A landscape with many valleys, sampled at points; each row gives a point and its height.
A ball rolls from a point to the lowest of its 6 nearest points, and stops where none of them is lower. Distance is the straight distance between rows; heights are no part of it.
seke: [100 151 117 147 232 126 168 155 137  92 151 170 130]  (h 61.4)
zofa: [123 132 128 133 146 133 140 132  93 140 122 160 121]  (h 36.3)
gul: [127 135 115 145 144 104 100 123  90 161 112 153  89]  (h 14.3)
Bal: [121 149  93  91 151 112 102 148 134 136 126 145 121]  (h 34.3)
pizu: [132 162 100  72  91 123 106 123 216 121  66  60 125]  (h 27.4)
Dit: [ 94 144 128 117 182 149 160 136 129 114 164 148 141]  (h 56.7)
Num: [128 146 120  87 120 158 134 132 156 128 131 132 135]  (h 45.2)
Pib: [144 121 106 104 110 100  83 137 128 135  97 135 111]  (h 14.5)
Tapo: [127 153  90  79 112 106  67 139 189 118  96 113 112]  (h 27.1)
kag: [120 129  99  74  94  93  51 126 193 116  90  96 105]  (h 23.1)
kul: [128 149 103  82  91 125  89 134 205 124  86  98 131]  (h 27.6)
pil: [179  92 166 153  66 107 119 123 119 148  79 127 132]  (h 17.4)
sede: [122 138 121  79  64 135 129 102 214 121  72  39 140]  (h 23.3)
bam: [144 116 150 143 131 135 144 122  86 145 124 157 126]  (h 27.2)
sizov: [125  99 166 220 137 145 176  97  63 136 179 140 119]  (h 20.5)
Bur: [124 130 128 118 112 167 141 128 121 116 186 109 145]  (h 39.7)
Bef: [130 115 142 101  53 131 113 113 196 116  88  84 153]  (h 19.5)
sif: [109 106 150 199 191 144 184 124  78 110 163 141 121]  (h 37.2)
bami: [108 144 121 108 160 139 146 141 116 123 138 161 136]  (h 58.8)
Nokor: [112 131 139 185 221 130 173 140 105 109 135 174 115]  (h 56.2)
Tifuv: [169 109 136 150  87  83  89 119 109 163  82 142 103]  (h 9.6)
gutid: [111 113 136 194 129 143 167 137  60 116 195 117 149]  (h 5.1)
megaf: [148  98 138 121  59  99 100 129 145 132  72 115 150]  (h 17.3)
sep: [ 88 145 121 136 200 150 171 132 147  99 193 128 146]  (h 39.9)
Paku: [144 131 125 109 113 136 125 144 122 132 110 149 131]  (h 29.0)
Vosu: [154 105 105 111 109  74  64 120 120 138  90 131  89]  (h 10.3)
Sovof: [160  95 135 142  77  75  72 125 128 146  68 123 116]  (h 13.2)
Kesa: [102 115 134 173 158 148 173 128  81 107 188 130 145]  (h 21.9)
soguv: [131 112 134 145 106 150 149 129  90 116 183 114 149]  (h 26.7)
Tav: [ 94 145 125 151 189 152 170 135 139  89 206 115 149]  (h 36.6)
bil: [127 122 131 100  54 102  76 128 176 124  74 104 149]  (h 20.9)
Vebe: [155 124 135 133 117 117 120 136  96 152 102 156 112]  (h 17.8)
legul: [128 126  84  61 125  91  52 130 176 117 104 115 102]  (h 26.6)
lagu: [140 128 123  96  97 160 137 128 151 119 142 104 140]  (h 32.9)
loter: [114 141 126 151 166 115 140 135  87 144 117 166 112]  (h 33.8)
fure: [135  94 113  90  90  68  44 115 153 126  76 113 106]  (h 13.0)
vapuz: [141 105 165 199 119 144 161 108  62 149 171 133 126]  (h 19.1)
duni: [152  81 130 117 102  65  44  93 135 149  71 120  84]  (h 13.9)
deto: [134 105 141 148 119 149 155 112  77 138 159 132 136]  (h 29.9)
tezun: [172  87 171 153  74 114 134 121 100 143 105 134 137]  (h 23.0)
biles: [127 156 115  84 139 169 154 122 165 124 160  91 136]  (h 14.6)
vazil: [ 92 170 108 165 184 153 173 145 142  93 226  86 157]  (h 36.1)
korem: [116 126 153 211 205 141 182 129  88 125 143 175 100]  (h 49.1)
Pim: [105 136 130 113 144 161 163 126 124 118 166 127 146]  (h 51.7)
fidor: [140 121 109 104  86  97  75 140 151 122  87 122 127]  (h 18.7)
Zar: [169  93 168 163  97 138 147 112  79 158 135 131 128]  (h 26.5)
zube: [104 157 112 120 182 116 124 142 111 130 121 167 117]  (h 50.8)
gegi: [105 130 140 160 181 139 167 130  95 128 134 167 122]  (h 48.5)
Gake: [152  80 180 139  37  89 111 112 134 143  68 100 157]  (h 22.0)
dage: [110 176 110  90 175 149 148 131 174 124 146 129 138]  (h 44.4)
Zek: [117 122 142 144 153 147 159 124  96 120 142 147 136]  (h 44.6)
zit: [ 90 165 117 113 210 137 151 142 159 115 153 156 145]  (h 52.8)
talu: [ 89 176 100 100 200 127 133 143 156 124 146 147 134]  (h 44.5)
Nako: [139 133 135 174 142 111 111 118  85 174 112 168  88]  (h 10.9)
Geda: [157  89 155 136  92 136 142 119  96 136 122 130 137]  (h 29.6)
livo: [ 91 140 124 159 163 157 171 139 117 103 212 107 155]  (h 33.0)
fabe: [166 114 131 153 116  89  77 114  99 167  98 150  83]  (h 6.4)
vug: [165 122 119 120 102 111 108 137 113 144  96 144 121]  (h 16.7)
tigo: [110 161 107 118 142 164 157 124 144 120 195  65 144]  (h 35.8)
fided: [ 94 154 110 130 205 127 145 148 124 115 139 164 129]  (h 60.0)
veb: [157  85 160 119  62 122 123 125 139 121  92 120 152]  (h 21.0)
kirod: [ 95 127 136 144 176 144 173 130 104 101 169 136 143]  (h 42.4)
did: [145 123 126 100  75 128 109 134 167 121  90 124 141]  (h 22.2)
munun: [116 143 120  88  68 127 101 113 211 120  74  69 139]  (h 22.8)
voti: [134 133 158 199 153 127 131 117  89 177 126 181  87]  (h 13.8)
bapo: [103 131 132 147 126 157 158 133  99 116 198 108 155]  (h 35.2)
gog: [137 148 100  83 112 118  89 147 156 121 109 131 117]  (h 22.1)
Fala: [146 167 107  73 115 144 120 129 201 128  99  84 128]  (h 33.3)
Vofu: [127 143 109 102 142 110  99 145 110 134 110 157 114]  (h 27.7)
gomad: [167 121 148 161 101 111 113 121  95 173  98 154 103]  (h 10.8)
det: [105 121 132 133 147 157 164 126  99 108 186 125 146]  (h 37.7)
kef: [114 167  94  72 159 119 102 148 150 129 133 144 125]  (h 31.6)
rozer: [119 104 157 183 157 148 170 118  75 134 148 153 120]  (h 29.2)
bupur: [144 150 117  86 108 163 146 124 180 118 125  71 131]  (h 27.3)
sopin: [139 109 142 122 111 150 145 124  98 127 146 135 141]  (h 38.3)
Til: [146 112 135  99  65 147 120 117 181 110 112  82 148]  (h 17.0)

For each start below, name the point where the ball stops.
Zek => fabe
bil => fabe
Bur => gutid
bami => fabe
Zar => gutid
Gake => fabe
deto => gutid
sif => gutid
